Points on a hilly landscape, in no order, each with its height.
A climber steps from a point to whichever of its 2 nearest points has the largest rise for the distance, and stops where none of them is higher. Distance is the straight distance between rows; heights are no part of it.
Seloz height 5.33: [-1.20,-1.90,+2.58,+0.17,-3.90,-3.52,-4.42,+1.57,+1.97,-0.05,-4.13,-0.56,-3.29,-2.93,-1.41,+1.27,+2.77,-2.30,+0.73,-4.53]
soru height 1.12: [-2.64,+1.80,+2.51,+2.40,-2.87,+0.43,-2.37,+1.68,+0.14,-3.92,-1.26,-4.14,-0.84,+2.87,+0.13,+0.43,-3.43,-2.11,-0.35,-1.70]
Kamo height 0.33: [+2.61,-1.16,-3.69,-2.10,+1.45,+2.58,+3.52,+1.73,+0.32,+1.68,-0.16,+1.16,+4.76,+1.80,+0.35,-0.67,-0.82,+2.86,-2.30,+0.64]
robu height 3.96: [-1.70,-2.50,+4.14,-3.28,+3.90,-0.86,-0.66,-4.36,+3.02,+5.64,-1.28,+0.40,-0.59,-2.75,+4.59,-2.60,+0.79,+0.36,+2.19,+2.34]
bot height 8.34: [+0.49,+2.22,+2.75,+1.68,+0.99,+1.25,+3.16,-2.96,+2.30,-5.53,-5.82,+2.35,-0.11,+6.11,+1.29,+2.81,-0.07,+0.89,-0.88,-0.38]
Pav height 3.98: [-3.17,-0.49,+1.33,-1.56,-0.01,-0.98,-0.98,+1.68,+1.46,+7.30,+0.14,+1.27,-2.44,-4.37,+1.15,-0.43,+3.19,+0.37,-1.72,-0.03]
Soki height 0.55: [+1.19,-1.02,-1.99,+0.37,+0.83,+1.30,+1.73,+0.88,-1.09,+4.05,+1.09,-1.10,+2.90,-0.09,+1.01,-0.46,-0.77,-0.28,-0.96,+1.26]
mazaf height 3.20: [-3.83,+1.16,+0.92,+1.07,-1.96,-2.09,-3.04,+1.16,-0.82,+2.38,+0.49,-0.76,-6.00,-3.57,-1.66,+1.26,+2.43,-2.17,-1.53,-2.76]
zager height 4.29: [+0.98,-2.18,-3.15,+0.20,+1.14,+0.95,-1.67,+2.49,-0.77,+1.72,+2.40,+1.93,+0.79,-2.82,-1.42,+0.53,+0.68,+1.63,+0.21,-1.55]
Nupim height 2.18: [+2.20,-0.54,-3.37,+2.85,-1.12,-4.53,+0.01,-3.08,+1.90,-2.63,+2.85,-1.94,-2.85,+0.26,+1.63,-0.82,+3.19,+3.89,+5.20,+1.48]
zis height 1.62: [-0.49,+0.04,+0.23,+1.55,-0.34,-2.43,+2.97,-2.59,+1.34,+2.54,+1.00,-4.08,-1.69,-1.56,+3.76,+0.57,+1.35,+0.10,+1.91,+2.15]
Lov height 7.20: [-2.63,+1.19,+5.51,+1.88,+0.75,+1.00,+2.50,-2.89,+1.98,-2.02,-3.27,-2.68,+1.29,+1.19,+2.16,+2.00,-3.12,-0.83,-1.17,-0.60]
kabed height 6.18: [-2.10,-1.72,+0.44,-0.85,-1.66,-3.70,-2.49,+0.20,+7.06,+1.15,-1.35,+1.41,-0.70,-5.72,+0.65,-0.35,+4.61,+1.98,+1.74,-1.25]
fupok height 3.89: [+1.12,-2.39,-4.85,+1.90,+2.22,-0.32,-0.87,+0.40,-1.84,+4.04,+4.70,+0.34,-0.03,-3.50,+0.40,-2.22,+1.64,+1.67,+1.64,+0.43]
gezad height 1.22: [-0.85,-3.16,-2.73,-0.20,+0.78,-1.07,-1.36,-1.11,+1.37,+6.42,+1.70,-3.08,+1.04,-1.61,+2.87,-1.55,+0.51,+1.74,-0.29,-1.62]
loga height 7.32: [+3.33,+1.91,-1.07,-3.50,-1.94,+2.65,+4.86,+3.09,+1.67,-1.46,-1.72,+0.89,+1.87,+3.44,-0.29,+1.06,+1.12,+1.62,-2.43,+1.08]
nomin height 3.05: [-3.23,+0.62,-1.82,-1.52,-0.66,-4.66,-1.57,-1.40,+0.78,+2.68,+1.32,+3.52,-2.76,-5.16,-2.95,+1.42,+2.50,-2.21,-3.48,-7.76]
gozi height 3.04: [-2.30,+5.00,+4.96,+0.48,+2.90,+3.35,+1.16,-0.25,-1.93,-1.75,+0.83,+2.63,+1.21,+0.61,-0.90,-2.52,-3.31,-4.07,+0.16,+5.43]
budid height 5.23: [+0.99,+3.03,-0.54,-1.05,-2.65,+1.41,-2.45,+2.61,-3.37,-6.25,+0.34,-1.44,-1.47,+6.37,-1.50,-1.63,-3.56,-0.78,+0.21,+0.44]
tik height 6.57: [-0.56,-2.41,+0.04,+1.94,-0.30,-1.20,-1.93,+1.10,+6.09,-1.61,-2.89,+1.84,+0.41,-4.07,+0.73,+1.05,+1.80,+4.03,+2.35,-1.98]
memab height 2.87: [+0.38,+0.13,+0.50,+0.43,-2.58,-3.99,-1.60,+1.04,+0.73,-4.22,-0.90,+3.50,-3.47,-4.04,-4.55,+2.90,+3.52,-2.51,+1.77,-3.40]
katur height 4.84: [-1.25,+2.68,+5.76,-1.73,-1.50,+1.22,+1.19,+3.03,+0.20,+2.58,+0.29,-0.77,-0.85,-0.28,-0.66,+0.83,+0.51,-4.02,-0.66,+3.82]
Dovu height 2.32: [+1.20,+0.56,-4.68,+4.47,+0.57,-1.58,+4.17,-0.84,-0.16,-2.59,+3.19,-0.17,-1.32,-0.36,+0.48,+0.95,+2.15,+3.18,+2.02,+0.90]
buves height 7.50: [+3.12,+1.95,+2.18,-2.73,+0.57,+4.00,+2.24,+0.70,-3.50,+2.85,-0.72,+1.18,+4.74,+3.87,-1.07,-2.96,-3.05,-4.20,-1.95,+4.63]
Zel height 1.30: [-4.20,+2.50,+2.46,+2.03,+0.45,+1.07,-2.25,-0.78,-2.20,-2.97,+0.88,-3.68,-0.03,+2.29,+0.59,-1.24,-4.98,-3.30,-0.38,+0.31]
Zoros height 2.68: [+2.10,+1.16,-3.78,-0.22,-2.94,-2.71,+3.32,+0.26,+1.38,-6.12,+0.99,+2.57,-0.32,-2.54,-3.87,+2.44,+3.15,-0.54,-0.83,-4.72]
geva height 1.26: [+0.95,+0.81,+2.74,-1.01,+3.05,+2.58,+4.96,-2.23,-1.28,+1.41,-1.25,+2.03,+3.95,+1.37,+0.53,-0.48,-1.36,-1.53,-1.05,+4.02]
puva height 1.47: [+0.33,-1.58,-0.04,+1.91,-2.79,-3.81,+0.47,-2.31,+2.10,-0.39,-0.41,-4.18,-3.41,-0.53,+2.54,+1.65,+2.25,+0.90,+3.76,-0.11]
Lut height 5.91: [-0.44,+2.19,-1.97,+1.19,+0.00,+3.54,+3.46,+3.63,-0.21,+0.39,+1.20,-1.62,+4.32,-0.22,-1.08,-1.23,-2.99,-0.58,-4.92,+0.78]
Miti height 2.24: [+2.58,+0.25,-3.58,+1.72,+0.63,-2.61,+2.85,-2.91,+1.31,-2.61,+1.16,+0.28,-0.60,+3.02,+2.51,+0.03,+2.56,+4.08,+3.40,+1.81]
fiz height 1.36: [+1.97,-2.95,-0.20,+2.32,-0.04,-3.47,-1.58,-5.23,-0.48,-1.63,-0.89,-2.57,-3.19,+1.65,+3.06,+0.41,+0.31,+1.76,+5.86,-0.32]
viged height 6.75: [+2.15,-1.21,+0.43,-1.67,-2.16,-1.81,+3.21,-1.76,+4.67,-1.94,-4.30,-1.02,+1.88,+4.91,+3.35,+1.26,+1.27,+3.23,+1.04,+0.71]
Famu height 1.43: [+0.15,+2.74,+0.66,+0.06,+3.36,+3.84,+3.78,-2.00,-2.82,-1.01,-1.09,+1.11,+4.59,+3.44,-1.22,-1.72,-3.55,-1.85,-3.45,+2.31]
panu height 2.96: [+0.60,-0.37,-0.27,-0.85,-1.05,-2.09,-1.03,+1.60,+1.74,-2.10,+0.65,+4.23,-2.92,-4.64,-2.17,+2.28,+4.46,+0.51,+2.90,+0.44]
dom height 5.46: [+2.99,+1.76,-2.76,-1.02,-2.30,+1.66,-0.10,+3.53,-5.45,-0.87,+2.98,-1.87,-0.25,+3.10,-3.14,-1.63,-1.19,-2.43,-1.18,+1.65]
num height 6.56: [+3.49,+3.78,-1.97,+0.41,-1.24,+3.81,+1.11,+2.13,-4.83,+1.86,+1.32,+0.25,+4.13,+2.91,-1.82,-4.76,-3.80,-4.80,-2.08,+4.40]
kagub height 2.44: [-0.99,-0.15,-4.41,-3.43,-2.14,-5.15,+1.83,-0.78,+1.62,+5.16,+3.22,+0.45,+0.68,-4.02,-0.83,-1.53,+5.27,-1.70,-1.35,-1.40]
zubad height 5.32: [+3.58,-1.00,-0.31,-3.20,-1.90,+1.22,-0.94,+3.47,-3.13,+0.33,+0.47,-0.72,-0.36,+3.39,-1.86,+0.68,-0.39,-0.80,+0.48,+1.42]
zop height 3.31: [+3.44,-2.16,-3.78,+0.44,+0.32,-0.25,+0.40,-0.58,-3.01,+0.05,+1.96,+0.02,-0.18,+2.30,+0.31,+0.60,+0.18,+2.41,+2.22,+0.56]
vod height 3.67: [-4.57,+2.54,+3.80,+2.90,+2.34,+1.83,-2.82,+0.85,-0.27,-0.65,+1.07,-0.70,-2.72,-2.49,+0.02,+0.01,-2.79,-2.24,-0.33,+1.40]
Vavu height 5.49: [+1.08,+2.63,+0.77,-1.77,+1.18,+2.76,-1.95,+0.89,-3.99,-4.44,-0.57,+1.75,-0.13,+6.46,-1.71,-1.20,-3.76,-1.46,+0.31,+2.51]
Futi height 5.14: [-2.37,+3.08,-2.05,+0.40,-0.86,+2.17,+2.13,+4.70,+0.15,+1.54,+2.70,+0.09,+3.43,-4.23,-2.85,-0.70,-0.04,-1.95,-5.81,-0.57]
Vipen height 3.16: [+3.84,-3.18,-2.11,-1.65,-1.22,-2.50,-2.11,-0.94,-0.10,-0.33,+0.70,+0.54,-0.82,+2.13,+0.59,+0.27,+2.06,+2.83,+5.00,+1.17]
deg height 5.90: [-4.12,+4.20,+4.50,-0.02,-0.19,+2.56,+1.25,+0.70,-0.57,+2.07,+0.78,-2.74,+3.96,+1.76,+1.49,-4.02,-4.46,-5.68,-2.43,+2.10]
bome height 2.55: [-0.31,+2.66,-2.92,+1.72,-2.49,-0.56,+1.55,+2.69,-0.66,-5.94,+2.97,+0.06,-0.45,-2.41,-4.59,+1.87,+1.05,-0.65,-2.24,-4.03]
Mit height 1.23: [+1.41,-2.27,-0.61,+2.27,+2.60,-1.20,-0.06,-5.97,-4.43,-0.85,+0.91,-2.19,-1.94,+1.41,+1.73,+0.56,-1.24,+0.33,+2.89,-0.20]
bapab height 0.89: [-0.65,-1.62,+0.96,+1.86,-3.48,-0.85,-2.91,+1.20,-0.76,-0.73,-0.20,-5.44,-1.32,+1.71,-0.23,+1.86,-1.70,-0.94,-0.65,-4.14]
Kel height 3.19: [-2.13,+2.75,+6.98,+0.01,+4.06,+2.87,+1.75,-2.73,-0.24,-2.34,-1.41,+3.64,+0.07,-0.73,-0.78,+0.83,-1.76,-1.82,+0.47,+4.35]
tebo height 2.05: [-1.90,+1.43,-0.61,+5.49,+4.92,+2.86,-1.02,+0.22,-2.14,-0.92,+2.90,+1.14,-1.52,-3.12,-0.94,+0.16,-2.67,-0.16,-0.23,+0.97]
Digub height 2.77: [+0.70,-1.08,-2.70,-0.84,-2.41,-4.75,-0.29,-0.51,+2.52,-3.36,+0.73,+3.52,-0.56,-4.26,-3.54,+1.86,+3.68,-1.26,+1.12,-6.19]
Tegif height 1.49: [+1.12,-3.22,-3.15,+0.23,+1.53,-2.86,-3.24,-4.21,+1.25,+3.20,+2.69,-3.16,-0.31,-0.67,+2.88,-3.01,+0.48,+2.93,+3.05,+0.02]
Fol height 1.67: [+1.01,-3.42,-1.93,-1.27,+2.50,-1.87,+0.00,-5.44,-0.07,+1.45,+0.10,-1.26,+2.43,+1.84,+2.43,-1.39,-0.70,+2.86,+2.49,+0.72]
tenev height 3.40: [-4.33,+1.12,+6.49,+1.15,+4.07,+2.34,-1.07,-3.71,-0.71,-1.26,-1.53,+0.44,-1.82,-2.52,+0.66,+0.23,-3.07,-2.61,-0.08,+1.61]
Kedi height 5.92: [+2.48,+5.49,-3.92,+0.71,-2.15,+3.03,+1.61,+3.36,-5.26,-2.29,+2.67,-1.28,+1.07,+4.40,-2.61,-4.99,-2.88,-2.88,-1.42,+2.85]
Vatur height 8.33: [+2.17,-3.42,+0.37,+0.91,+1.22,-0.30,-1.30,-3.31,+0.90,-3.26,-6.06,+1.01,+1.92,+4.78,+1.15,+0.79,-1.73,+2.61,+2.12,-3.25]
bila height 2.45: [+0.11,+0.86,-1.07,+0.11,-3.38,-2.64,+2.91,+0.95,-0.47,+0.03,+2.01,-1.81,-2.52,-2.12,-1.31,+2.67,+3.77,-1.40,+0.79,+1.63]
lovez height 3.47: [-4.10,-0.60,-0.75,-1.65,-0.79,-1.95,-2.55,+1.47,+1.56,+4.52,+0.57,+2.33,-1.21,-5.15,-1.14,+0.79,+2.93,+0.06,-3.20,-4.68]
zozif height 4.31: [-4.00,+2.03,+1.43,+2.98,-0.92,+1.01,-4.93,+4.01,+0.87,-3.15,+0.66,-0.35,-1.28,-2.26,-1.75,+0.86,-1.52,-0.89,-0.89,-2.31]
fot height 2.14: [-0.98,+0.68,-2.91,-0.01,-2.00,-2.46,+1.88,+0.45,-0.28,+8.80,+2.92,-0.77,-0.54,-3.83,+0.22,-2.36,+4.26,-2.08,-1.70,+0.76]
Dupo height 5.85: [+2.29,-0.12,+1.52,-3.46,+1.65,+3.28,-0.26,+1.08,-2.36,-1.21,-1.87,+1.86,+2.37,+4.97,-1.36,+0.28,-2.70,-0.03,-1.01,+1.74]
pimum height 1.85: [+0.70,-1.95,+1.42,-2.09,+2.13,-1.44,+1.37,-4.57,-0.16,+2.86,-0.34,-0.88,+0.63,+0.12,+2.76,-0.28,+0.34,-0.44,+3.07,+3.79]
bov height 2.74: [-1.55,+0.22,-4.29,-1.90,-0.35,-3.83,+0.44,-0.11,-1.50,+4.01,+3.51,+2.59,-1.75,-5.08,-2.85,-0.04,+4.12,-2.88,-2.52,-4.39]
tasav height 7.61: [-0.62,-3.32,+0.37,+1.54,+3.71,+0.94,-1.82,-4.20,+0.22,-2.32,-3.45,+0.79,+2.34,+0.45,+1.48,+0.84,-2.92,+2.82,+0.84,-2.95]
fubek height 5.31: [-3.09,+4.21,+5.88,-0.77,-1.24,+1.54,-0.31,+2.87,-0.61,+4.34,+1.02,-1.83,+0.42,+1.06,+0.27,-2.86,-1.77,-5.72,-1.88,+3.04]
Zeki height 7.01: [-0.59,-2.63,-0.68,+3.38,+2.53,-0.50,-0.97,-2.29,+5.10,-2.04,-3.16,+0.86,+1.96,-1.24,+2.30,+0.57,-1.19,+4.58,+1.87,-2.00]
los height 1.82: [-4.00,+2.07,+0.97,+4.02,+4.84,+2.84,-0.90,-2.07,-2.79,-0.26,+1.81,-0.78,+1.62,-1.26,-0.15,-1.33,-5.04,-1.94,-2.08,+0.51]
gid height 4.34: [-2.25,-1.75,+3.32,-0.34,+4.70,+1.03,-0.29,-4.42,-0.32,+4.07,-0.57,+0.47,-1.33,-3.22,+2.54,-0.42,-1.17,-1.35,+0.63,+1.54]
bador height 2.02: [+0.62,-1.01,-1.51,-2.25,-1.97,-5.01,-1.63,-0.70,+0.20,+2.89,+2.60,-0.46,-5.04,-3.30,+0.39,-1.00,+5.86,-0.68,+3.81,+1.73]
derat height 1.11: [+2.56,-2.72,-1.92,+4.04,+2.46,+0.51,-2.47,-2.87,-4.22,-1.93,+2.87,-0.30,-2.44,+0.74,+0.18,+0.55,-1.44,+1.95,+3.47,-2.42]
zekiz height 4.39: [-1.17,-0.13,+4.02,-2.55,+0.17,+0.66,-0.67,+2.53,+0.99,+4.86,+0.34,+1.59,-1.63,-2.81,+0.36,+1.19,+2.17,-1.42,+0.08,+2.53]
Vafir height 2.88: [-3.23,+0.59,+0.89,+0.82,-1.23,-1.50,-4.51,+0.99,-3.73,+6.56,+0.84,-0.98,-7.30,-2.27,-0.55,-0.96,+0.84,-1.33,-2.10,-2.28]
kefu height 3.72: [-0.54,-2.97,+2.45,-2.35,+4.44,-1.65,-1.54,-7.18,+2.74,+0.92,-1.56,+2.01,+0.78,-2.30,+2.75,-2.46,+0.59,+2.27,+3.42,+2.73]
dabu height 3.54: [-1.71,-0.16,+0.42,+0.96,+0.02,-1.43,-1.39,-0.62,-0.52,+4.25,+0.81,-1.99,-5.44,-3.25,+1.42,+0.43,+2.34,-1.12,+1.14,+0.56]
dis height 7.73: [+4.06,-3.28,-1.42,+0.42,-2.08,-1.27,-0.60,-0.92,+0.37,-2.74,-3.69,-1.04,+0.15,+5.72,+1.80,+0.93,-0.07,+2.99,+1.93,-3.24]
fup height 4.71: [-1.43,-1.85,+3.94,-2.32,-2.65,-0.11,-5.84,+2.20,+0.05,+3.07,-2.53,-1.48,-2.73,+0.63,-0.09,+1.58,-0.24,-1.74,-0.13,-2.15]
debin height 6.29: [+2.01,-1.70,+1.83,-3.42,+2.70,+1.80,+0.79,-2.26,-0.05,-1.02,-3.99,+3.40,+3.28,+4.27,+0.98,+0.86,-1.17,+1.93,-0.43,+0.91]
kolaf height 7.89: [+0.96,+1.01,+3.07,-2.22,-1.17,+2.28,+1.48,+3.26,+2.29,-2.71,-2.59,+1.38,+1.46,+2.29,+0.03,+2.12,-0.90,+0.86,-1.20,+1.43]
daru height 2.58: [+1.88,+0.41,-2.99,-0.39,-3.90,-2.79,+3.52,+1.13,+1.20,-3.39,+0.61,-0.38,-0.95,-0.69,-1.55,+2.17,+4.29,+0.97,+0.72,-0.86]
Kifo height 0.19: [+2.94,-2.10,-4.48,-4.36,-1.10,+0.32,+1.34,+2.75,+2.45,+0.84,+0.28,+1.95,+3.89,+0.20,-0.01,-0.43,+2.39,+4.18,-0.71,+0.37]
baril height 4.88: [-1.57,-0.65,+3.96,-1.04,+3.25,+2.23,-2.27,-0.42,-2.32,+6.28,-0.08,+0.63,-0.70,-0.82,+0.42,-0.99,-1.70,-3.17,-0.73,+1.80]
lilo height 1.61: [-3.18,+3.93,+0.32,+2.33,+2.97,+3.17,+0.58,-1.76,-4.11,-2.05,+0.71,-0.35,+3.60,+1.90,-0.80,-3.51,-5.28,-3.14,-2.32,+2.15]
rukad height 0.02: [+1.34,-1.59,-3.63,-0.93,-1.32,-1.23,+0.36,+2.18,+3.83,-3.80,-1.23,+4.48,+2.16,-2.76,-2.32,+1.15,+2.73,+4.07,+0.09,-3.27]
bar height 5.78: [-2.45,-1.42,+1.59,-1.76,-3.13,-4.42,-2.58,+0.49,+3.57,+3.01,-2.08,+0.17,-3.88,-4.56,+0.61,+0.43,+4.49,-0.69,+0.32,-2.98]
giti height 4.48: [+0.51,+3.78,+2.59,-1.76,-3.36,+0.77,+3.60,+4.25,-0.10,-1.39,+0.94,-0.93,-0.64,+1.00,-1.85,+1.51,+1.34,-2.73,-1.15,+4.05]
mov height 6.19: [-0.02,-1.49,+1.50,-0.72,-0.78,-0.24,+3.19,-0.12,+3.87,+0.49,-2.77,-2.43,+3.03,+1.17,+3.51,+1.92,-0.45,+2.03,-0.68,-0.45]
nus height 7.88: [-1.11,+2.97,+4.44,+0.38,+1.31,+2.98,+1.75,+0.16,+1.39,-4.87,-3.50,+2.00,+1.27,+3.79,-0.04,+0.89,-2.66,+0.10,-0.96,+1.14]
feliv height 3.99: [-3.91,+2.48,+0.93,+2.87,+1.83,+1.55,-2.61,+2.40,-0.48,+1.42,+2.46,+1.03,-4.76,-5.59,-1.44,+0.16,+0.28,-1.32,-1.37,+0.64]
Rud height 3.58: [+0.30,-1.30,+2.21,-2.37,+2.09,-2.12,-1.63,-2.82,+5.32,+0.77,-0.93,+1.67,-0.05,-1.42,+2.71,-0.76,+1.70,+2.94,+4.59,+4.38]
mize height 2.49: [+3.65,+0.52,-1.20,-1.33,-4.52,-1.35,+2.10,+2.24,+1.03,-5.65,-2.74,+1.98,-1.35,+2.56,-2.34,+2.47,+3.14,+1.90,+0.94,-0.46]
Bibar height 5.42: [-1.15,-0.14,-2.63,-0.64,-1.67,+2.25,-2.88,+4.47,-1.47,-0.33,+2.46,-1.80,+2.26,-0.12,-2.71,-0.75,-2.34,-0.29,-3.97,-3.90]
Pogi height 0.66: [+1.00,-3.87,-0.38,+0.48,-2.02,-1.86,-2.46,+0.41,+1.05,+0.87,-1.44,-3.01,-0.35,+1.03,+1.78,+1.30,-0.30,+1.44,+0.97,-3.20]
vot height 1.84: [-0.34,+0.67,-1.16,+2.20,-0.21,-1.59,+2.57,-1.26,+0.41,+6.85,+1.66,-2.60,-1.31,-3.07,+2.69,-1.75,+2.59,-2.38,+0.82,+3.06]
gani height 4.45: [-3.21,+2.94,-0.68,+2.88,+1.49,+2.36,-0.46,+3.33,-0.74,+3.51,+3.23,+0.91,+0.10,-4.76,-2.25,-1.00,-0.35,-2.45,-3.30,+0.81]
Dobob height 6.17: [+1.41,+0.23,-4.06,-0.49,-0.07,+3.98,-1.53,+4.10,-2.34,-2.85,+2.21,+0.40,+2.74,+2.11,-2.90,-1.70,-3.36,+2.06,-3.27,-2.52]
bug height 1.46: [-6.13,+4.49,+2.14,+0.72,+1.69,+1.37,-0.17,-1.41,-3.50,-4.86,+0.25,-0.96,+2.51,+2.70,+1.26,-4.32,-5.68,-3.75,+0.15,+1.94]
buk height 4.22: [+3.01,+2.66,+2.45,-2.60,-1.82,+1.77,+3.99,+2.14,-1.53,-0.67,-0.69,-0.48,-0.13,+4.83,-0.95,+0.51,-0.12,-2.00,-0.12,+4.41]
Nuzil height 2.11: [+2.12,-1.63,-3.22,+0.00,-2.86,-5.43,-1.53,-1.55,+0.65,-1.38,+3.10,-0.63,-3.13,-2.41,-0.71,-0.25,+5.15,+1.85,+4.44,-0.72]
dozo height 0.86: [-0.83,-1.49,-2.34,-0.57,-1.71,-0.68,+1.07,+1.87,+0.13,+5.27,+1.38,-2.81,+1.35,-1.85,+0.75,+0.10,+1.42,-0.60,-2.75,-1.77]
Puzon height 0.85: [+2.77,-2.86,-2.81,+2.16,-1.24,-0.07,-2.88,+1.65,-1.39,-3.04,+1.08,+1.23,-0.17,-0.25,-1.86,+0.94,+0.09,+3.16,+1.27,-4.75]
kosuv height 0.73: [+2.05,-4.49,-1.92,+0.24,-3.11,-2.75,-4.53,+0.93,+0.26,-0.32,-0.48,-0.86,-0.61,-1.41,-1.10,+0.11,+2.34,+1.60,+2.32,-5.79]
zege height 3.06: [+2.07,-1.54,+0.54,-0.02,-0.59,-1.43,-1.91,+0.54,+1.31,-1.67,-1.15,+1.87,-2.89,-0.68,+0.03,+1.59,+2.22,+1.74,+4.80,+1.51]
bobo height 7.82: [-1.91,-0.20,+3.21,+2.20,+2.23,+0.45,+1.87,-5.76,+0.78,-4.18,-5.43,+0.42,+1.75,+2.66,+1.36,+2.28,-1.84,+1.27,-0.98,-1.11]
ven height 4.74: [-0.86,-0.58,-1.11,+0.71,-0.31,+1.70,-3.09,+3.82,+0.14,-1.72,+0.83,+1.38,+0.49,-2.51,-3.14,+1.38,-0.57,+0.90,-2.01,-2.58]
Kelo height 6.28: [-0.38,+1.92,+0.08,-1.05,+2.50,+4.61,+2.14,+0.30,+0.66,-3.28,-3.16,+1.66,+4.08,+4.80,+0.04,-0.44,-3.52,+1.77,-4.94,-1.05]
gimo height 2.21: [-0.87,+0.76,-1.96,+5.81,+2.56,+0.76,+1.47,-0.58,-0.43,-2.42,+2.64,+0.75,-3.14,-3.50,+0.35,+1.71,+0.31,+1.80,+1.66,+0.52]
gibi height 6.54: [-3.87,+2.32,+5.69,+0.46,+1.15,+2.30,+2.07,-1.87,+0.36,+0.20,-0.80,-3.21,+2.79,+1.77,+1.26,-0.58,-4.29,-3.13,-3.21,+0.49]
gusog height 2.25: [+0.85,+0.48,+1.04,+0.82,-2.47,-1.67,+1.88,+0.20,-1.98,+0.72,+0.62,-3.93,-2.95,+1.78,+0.42,+2.26,+0.57,-2.62,+1.40,+2.20]
zema height 4.85: [+1.09,-2.07,+1.46,-3.12,-3.51,+0.62,-4.30,+4.25,-0.95,+0.06,-1.24,-0.75,+0.21,+1.96,-1.89,+1.27,-1.08,-0.63,-0.72,-1.14]
Pasas height 2.04: [+0.53,-0.82,+3.22,-0.70,+0.72,+0.17,-0.62,-1.08,-1.19,+1.65,-0.26,-0.72,-2.92,+0.12,+1.42,+1.67,+0.07,-1.59,+2.61,+3.00]
Rebam height 3.55: [+3.44,-1.19,-6.28,+2.46,+1.59,+0.08,+2.88,-0.85,-2.55,+2.23,+4.38,-0.72,+2.11,+0.11,+0.75,-1.94,+0.17,+1.94,+1.05,+0.96]
sas height 6.85: [-1.29,-1.53,+4.22,-1.20,+3.63,+2.47,-0.55,-2.64,-0.27,-0.83,-2.51,+1.34,+2.49,+0.85,+0.07,+1.27,-3.19,-0.08,-0.55,+0.77]
gube height 5.61: [+0.59,-3.77,+1.43,-3.16,+3.20,+1.74,-2.44,-1.57,-2.50,+6.46,-0.47,+0.79,+2.49,+0.14,+1.31,-1.19,-2.03,-1.35,-0.04,+0.94]
Gadon height 0.98: [+2.89,-0.70,-2.87,+3.63,+1.57,+2.00,-1.77,+0.53,-3.79,-3.83,+2.41,+1.08,-0.32,+2.80,-1.67,+0.46,-2.23,+2.78,+0.56,-3.02]
mal height 5.89: [+0.80,+0.29,-1.23,+1.46,+2.03,+1.82,+2.62,-1.81,+0.57,-3.46,-2.90,+1.25,+2.06,+4.36,+1.17,+1.34,-2.36,+3.13,-2.13,-1.39]
Gekez height 6.55: [+3.32,-2.12,+0.34,-3.28,+2.16,+2.82,+0.66,+0.00,-3.53,+4.67,-0.48,+1.79,+4.40,+2.51,-0.56,-1.35,-2.20,-2.00,-1.08,+3.16]
tus height 2.42: [+1.29,+2.50,-4.01,+4.64,-0.57,+0.69,+3.23,+1.82,-1.42,-4.65,+3.28,+0.91,-1.27,-0.78,-2.38,+1.76,+0.89,+1.72,-1.20,-0.76]
Zotuf height 6.77: [+0.80,+2.00,-2.08,-0.45,-0.27,+4.41,-0.58,+3.63,+0.29,-5.10,-1.80,+0.74,+3.02,+4.29,-0.86,-0.99,-3.77,+2.54,-3.90,-2.18]
lesep height 7.19: [+4.39,-1.33,-1.12,-2.85,-1.17,-0.05,+2.20,-2.01,+0.85,-2.09,-3.97,+0.65,+1.04,+7.85,+2.95,+0.63,+0.97,+2.61,+0.41,-0.53]
febos height 3.27: [-2.61,-0.62,+0.43,-0.10,+0.27,-3.56,-1.53,-2.00,+4.05,+4.92,+0.48,-1.94,-5.14,-4.40,+4.01,-2.01,+3.80,+1.18,+1.34,+1.04]
nusi height 3.43: [-0.92,-1.11,+1.96,-1.65,-0.81,-3.78,-1.67,-2.81,+6.53,+2.42,-0.73,-2.51,-1.91,-2.09,+3.83,-1.72,+2.75,+1.94,+3.31,+2.48]
sis height 0.09: [+3.23,-0.19,-3.68,-4.30,-2.67,+0.26,+2.39,+3.37,+2.13,-3.10,-1.71,+3.35,+2.70,+0.27,-2.29,+0.91,+2.48,+3.53,-2.21,-2.51]
zev height 6.68: [+0.52,+1.65,+0.09,-2.13,-2.10,+2.78,+5.25,+4.01,+2.51,+0.08,-0.86,-0.48,+4.11,-0.25,-0.74,+0.81,-0.26,+0.25,-4.55,+0.38]

Call two points neighbours if one is among the 2 nearest of the other. Go from one point of each pair to the other, from neighbour to neighbour, staying as high as possible. Name the lowest point that can't be avoided.
kolaf, bot -> nus
Vatur, dabu -> febos
Vatur, buves -> budid

Write out the way that a climber takes from each point below.
Kel -> tenev, vod, feliv, gani, Futi, Lut, zev, loga, kolaf
Gadon -> derat, Mit, fiz, puva, zis, vot, fot, kagub, bov, nomin, lovez, Pav, zekiz, katur, fubek, deg, gibi, Lov, bobo, bot
giti -> katur, fubek, deg, gibi, Lov, bobo, bot
